Points on a hilly landscape, in no order, each with its height.
From any point a climber steps to the highest of the 2 points nearest to it. It stops when none of these is higher. Distance is the straight distance between rows; heights are no part of it.
tana: [164 135  99 110 122 130 152 103 157  90 122 143 145 134 195 145  92 144
 141 145]  height 324
bagof: [140 120 115  93 128 203 134 125 140 143 156 167 125  93  94  86  93 106
 113 102]  height 167
Lum: [ 80 132 144 195 103  79  98 118 172 157 159 119 126 125 125  96 144  65
 176  74]  height 364
pup: [162 130 131  84 132 123 128 107 182 109  79 131 107  96 107  84 111 167
 136 173]  height 208
Fusom: [189 170 109 107 107 152 168 185 122  86  59 108 135 129 143 109 109  80
 110 147]  height 508
boguz: [151 152  80  85  98 168 124 154  94  71 143 112 146 131 143 108 103  95
 119 142]  height 527
gab: [110 121 179 117 107 100 137 147 112 139 136 164  87 102 177 129 153 170
 109 144]  height 538
Tus: [109 150 133  73 162 122 136 165 106 127  96 121 143 113 132 192 161 181
  85 147]  height 397
Fur: [111 120 140 170 113 112 155 113  97 107 102  91  87 152 133 158  98 132
 112 138]  height 327
tif: [155 163 131  95 152 141 162 150 111 176  76  77 149 126 175 154 112 107
 102 166]  height 447
nava: [137 129 137 119 104 118 166 159 123  87  66  87 136 153 164 169 188 128
 109 167]  height 396
tal: [ 67 112 105 134 191 135  98 109 124 145 170 152 153 144 127 182 160 163
 126 117]  height 112
zige: [153 160  97 124  94 154 155  98 151 137 133 116 142 116 187 104  85 117
 170 128]  height 300
ritat: [133 125 150 147 181 145 154 117 141 167 144 148 116 110 150 138  58 123
  96 126]  height 379
zemob: [118 117 154 103 145 138 153 120 131  80 127 190 129 141 128 116  96 171
  97 122]  height 253
Zef: [ 78 157 109 163 109 138 117  98  85 158 145 142 118 110  84  99 101 105
 158  81]  height 369
mik: [127 113 107 136 136 123 109 110 133  87 129 129 156 131 112 168 116 173
 105  65]  height 309
tira: [101 125  96 119 132 125  75 104 179 120 172 112 143 128  45  75 113 101
 156  68]  height 334
guvob: [ 81  85 115 145 157 116 100 127 117 145 178 150 154 157 126 192 220 157
 165 134]  height 136
pepep: [168 122 126 176 145 112 152 236  87 111 101 104 128 143 131 187 227 105
 125 203]  height 519
nesel: [139 128 108 105 129 115  90  90 139 166 163  97 166 145  63 116 117 104
 127  76]  height 293
zovup: [147 144  99 142  90 139 115 134 129 123 149 147 117  96 113  53  97 107
 174  95]  height 491
lor: [110 139 128 143 141 119  98 156 142 138 146  84 119 122 143 108 104 118
 113 116]  height 199
nek: [113 136 130  90 145 126 116 158  79 136 154 131 164 172 128  82 164 119
 131 156]  height 442
Dabok: [138 143 123 114 157 143 139 158 149 178 109 127 120  78 127 119  68 145
 105 110]  height 354
deros: [ 96 124 144 151 139 128 147 101 136 136 150 142 118 162 149 101  92 107
 159 147]  height 210
gel: [142 117 120 108 113 131 126 124 197 185 156 125 123 113  93  58  82  86
 176  97]  height 260
mam: [194 126 113 126 167 104 156 214 130 113  93  96 153 165 145 219 238  81
 121 199]  height 455
nik: [114  86 177 148 157  85 121 115 129 219 151 123 115 146 155 180 163 149
 118 138]  height 156
Bulif: [131 100 140 147 136  97  97  89 142 136 123 104 125 149 103 133 146 153
 137 133]  height 680
viz: [165 160  94  85 148 164 105 110 130 111 109 115 148 127 142 129 155 132
 113 196]  height 337
Bez: [115 155 142  78 160 107 119 162  75 159 141 121 150 136 155 153 122 146
  97 143]  height 411
tul: [121 124 155 133 105 115 139  95 154 176 167  97 106 141 150  80 100  79
 155 126]  height 247
bele: [145 132 104 112 133 117 126 111 143  72  88 103 152 145  68 144 114 172
 111 111]  height 346
reg: [105 127 124 168 103 148 123 134  68 123 106 123 120 127 110 116 163 142
 138 148]  height 286
manu: [ 96 136 137 114 116 109 125  63 154 135 131 152  63  75 101 116 102 136
 128 110]  height 405
naki: [159 127 150 183 119 150 147 147 132 146 125 146 139  92 174 137 120 147
 112  95]  height 228
Ture: [ 97 129  86  93 113 149 100 128 152  97 147  87 126 118  75  91  98 127
 119  88]  height 372
fanu: [102 112 154 178 104 146 119 132 143 122 180 148  70 107 126  61 118  89
 131 112]  height 336
tapil: [ 69 145 121 123 182 112  95  64 123 161 156 149 129 123 109 152 132 128
 139 133]  height 90
zamis: [ 58 125 159 147 175  84 136  73 130 167 136 174 147 148 115 141 163 129
 180 119]  height 64
Bider: [112 147 114 150 134 163 128 148  91 140 117 130 146 144  90  79 111 124
 162 150]  height 328
rito: [148 114 151 163 127 151 126 155 150 128 133 119  77 112 130  61 100 108
 120 166]  height 275
gura: [144 115 127 120 133 145 122 132 110  54 111 178 137 121 112 165 140 184
  97 119]  height 279
tilum: [ 90 132 128 124 113  75 102  61 103 137 125 121  83 103  78 149 125 147
 124 107]  height 359
dut: [139 140 119 125 150 153 126 182 121  81  96 136 146 117 109 104 121 142
 104 143]  height 184
tar: [182 117 130 104  95 173 142 112 141 202 136 115 129 107 112  73  97  75
 142 111]  height 236
Nuto: [110 118 123 162 134 144  63 125 127 137 172 176 130  88 143 124 170 145
 125 109]  height 521
Mola: [181 104 165 156  93 142 148 132 143 110 106 140 102 121 134 105  97 138
  93 102]  height 263
mato: [100 132 145 136 161 148 140 177  57 137 120 121 166 173 100  99 132 132
 108 143]  height 381
Nalo: [127 145 101 110  94 127  86 132 140  87 138 119 113  78 186 123 125 152
 128 119]  height 634
rav: [ 67 156 127 126 112  90 121 104 110 127 183 150 126 122  88  87  82  79
 171  76]  height 416
siku: [143 102 133 185 119 118 137 202  63 110 122 116 117 147 145 203 203 145
 159 191]  height 586
doke: [102 119 176 167 113 123 150  80 102 201 117 138  99 114 122 115 136 108
 139  97]  height 280
tun: [183 144 128 139 131 121 149 176 129  85  58  91 128 127 123 153 150 117
  90 161]  height 441
tozep: [118 128 104 115 168 135  97  97 162 135 137  62 168 172  80 141 130 137
 111  99]  height 254
Lubov: [141 103 138 140  98 149 121  64 140 124 105 155  93  88 116 145 126 147
 115  96]  height 460
Bup: [144 112 122 140 117 109 137 136  86 125 144 148 121 145 171 227 156 167
 123 113]  height 192
penop: [182 107 155 152  91 133 138 141  97 127 121 136 127 121 168 183 151 147
  95 112]  height 205
nefub: [131 117  70 139  74 173 130 153 159 112 181 125  96 130  93  75  67  83
 163  98]  height 551
Kib: [106 138  88  97 120 172 154 104 180 161 120 141 146 127 170  74 112 109
 166 119]  height 270
peke: [150 102 152 175 121 104 175 193  98 134  77 105 107 123 150 223 174 159
 125 171]  height 539
fabe: [ 91 137 138  93 101  86 120 144  99 111 170 133 117 130 115  64 105 117
 134 102]  height 458
dono: [137 112  87 161  95 170 152 121 144  92 115 124 102 134  98 105  56 118
 151 109]  height 478
Zos: [ 93 156 159 172  94 119 163  97 112 182 136 150  90 110 111  87  83  87
 175  77]  height 325
birol: [150 154 115  79 122 129 135 159 140  74  79 154 103  80 119  98 100 154
 110 147]  height 198
sib: [120 150 106  76 108 129 104 134  86  97 148 120 132 139 100  75 131 110
 127 149]  height 492
tuge: [ 72 124  90 128 174 174  99 111 196 130 139  94 175 153  92 105 132 128
 148 103]  height 209
Rogek: [140 114 138 162  96 152 101 143 120 126 177 173 133 115 126  52 147 104
 149  96]  height 420
doko: [143 139 114  88 149 114 139 132 134  96  69  94 156 126 109 175 157 180
 121 159]  height 380
kifat: [118 103 128 154 122 118 158 125 120  85 105 103 113 165 166 192 149 148
 125 176]  height 366
bivo: [133 107 171  95 135  90 129 112 121 198 157 132 147 130 169 187 147 154
 101  91]  height 171
gira: [152 136 143 137 168 133 143 125 102 124 122 134 118 133 150 165  92 123
  84 174]  height 422
nopom: [186 150  93  86 147 128 118 124  87 123 108 117 180 148 131 183 179 137
 127 183]  height 363
fedus: [157 107 133 190 135 151 101 158 144 123 126  63 105 134 131 113 105 107
 100 148]  height 230
fatil: [138 118 137 135  82 133 105 106 116 133  97 113  87  95  94  83 167 134
 136 152]  height 252
Vanu: [132 178 121  89 144 106 159 170  81 125  93  87 150 130 142 159  91 132
  96 156]  height 426
per: [154 125 147 118 148 134 151 144  92  96 111 156 131 139 139 204 153 131
  72 188]  height 462
zok: [ 90 133 151 149 139  72  88 109 150 111 177 184 124 109  91  85 118 109
 155  73]  height 357
rem: [157 143  93 123 147 151 147  89 160 106 119 113 113 130 149 144  40 129
 129 168]  height 356
bof: [145 102 149 140 105 113 128  72 113 104 124 164 119 148 107 140 144 161
 131 123]  height 544
Nibed: [108 105 127 109 120  99 108 122 131 147 146 114 146 142 165 192 170 168
 131 105]  height 181
Zun: [169 156  88  88 191 118 157 166 117 101  86 112 182 154 136 210 178 130
 101 197]  height 388
zenog: [ 53 132 132 162 149  97 115 157 146 141 145  92 136 155 129  88 116 112
 151  89]  height 179
Teme: [103 123 147  86 114 131 167  93 139 105 142 172 141 147 168  94 103 129
 137 124]  height 227
dosit: [170 122 105 129 103 164 164 109 178 118 122  98 113 155 119  96  46  99
 162 152]  height 410
gilez: [106 144 152 152 126  93  81  94 137 119 172 193 136 113 131  95 190 130
 162  95]  height 403
vumek: [192 133 105 111 141 123 194 182 126 116  69 116 173 157 165 237 203 110
 126 177]  height 419
Dafi: [140  94 171 107 125 102 128 132  91  98 138 148  81 135 149 172 152 150
  80 165]  height 499
Kube: [109 143 116 113 146 172 116  88 157 142 176 174 153 122 132 105 111  97
 137  86]  height 191
vum: [177 168  81 103  84 167 158 183 139  88 120 133 134 116 165  88  73  93
 131 129]  height 565
lelu: [123 125 122 150  94 104 118  99 207 157 175 120 136 135 135  84  96  73
 180  80]  height 290
Gan: [158 138 161 145 133  91 185 191  61 151  59 104 119 134 151 208 159 116
  98 194]  height 504
resi: [172 117 116  93 136 183 110 148 147  97 117 146 138 100  85  99 114 134
  82 122]  height 164
zaz: [ 89 121 106  78 156 177 130  91 179 153 148 138 181 153 118  88 131 119
 160 122]  height 229
rop: [129 103 158 107 112 129 107  92 183 127 102 134  86 110 123  73 153 145
 140 157]  height 226
Biza: [134 137 113 127 127 138  92 157 104  99 164 171 120  85 186 131 161 165
 106 120]  height 592
peguf: [154 137 155 123 146  87 145 156  73 179 101  78 132 142 170 189 139 130
 116 173]  height 474
mak: [106 119 150 132 102  99  96 111 147 150 142 120  95  92 189 131 143 145
 123 105]  height 585
dimu: [126 128 149 141 109 135 169 134 120 119  73 111 107 127 115 148  75 139
  92  92]  height 297
Zavad: [124  88 139 114 120 106 121 123 105 137 150 142 166 184 113 166 198 171
 146 135]  height 163
dala: [ 64 139 180 151 187  85 119 107 162 164 141 186 148 151  80  82 130 111
 158 112]  height 41
Lov: [114  98 154 181 125  78  92 107 130 179 149  97 131 154 122 118 156 109
 153  93]  height 503
vor: [ 99 109 113 126 107 163 103  94 170  95 113 128 110 101  84 113 117 144
 117  74]  height 406

For each start below, name the point where the climber stops.
Kube | nefub
gura | siku
viz | siku
Dabok | Nalo

Call two points neighbours if one is among the 2 nearest of the other. Go from one point of each pair to the other, from neighbour to neighbour, staying as high as possible. Name the lowest point that can't be avoided.
nefub and lelu | tuge
vum and Nalo | zok
siku and Bulif | deros
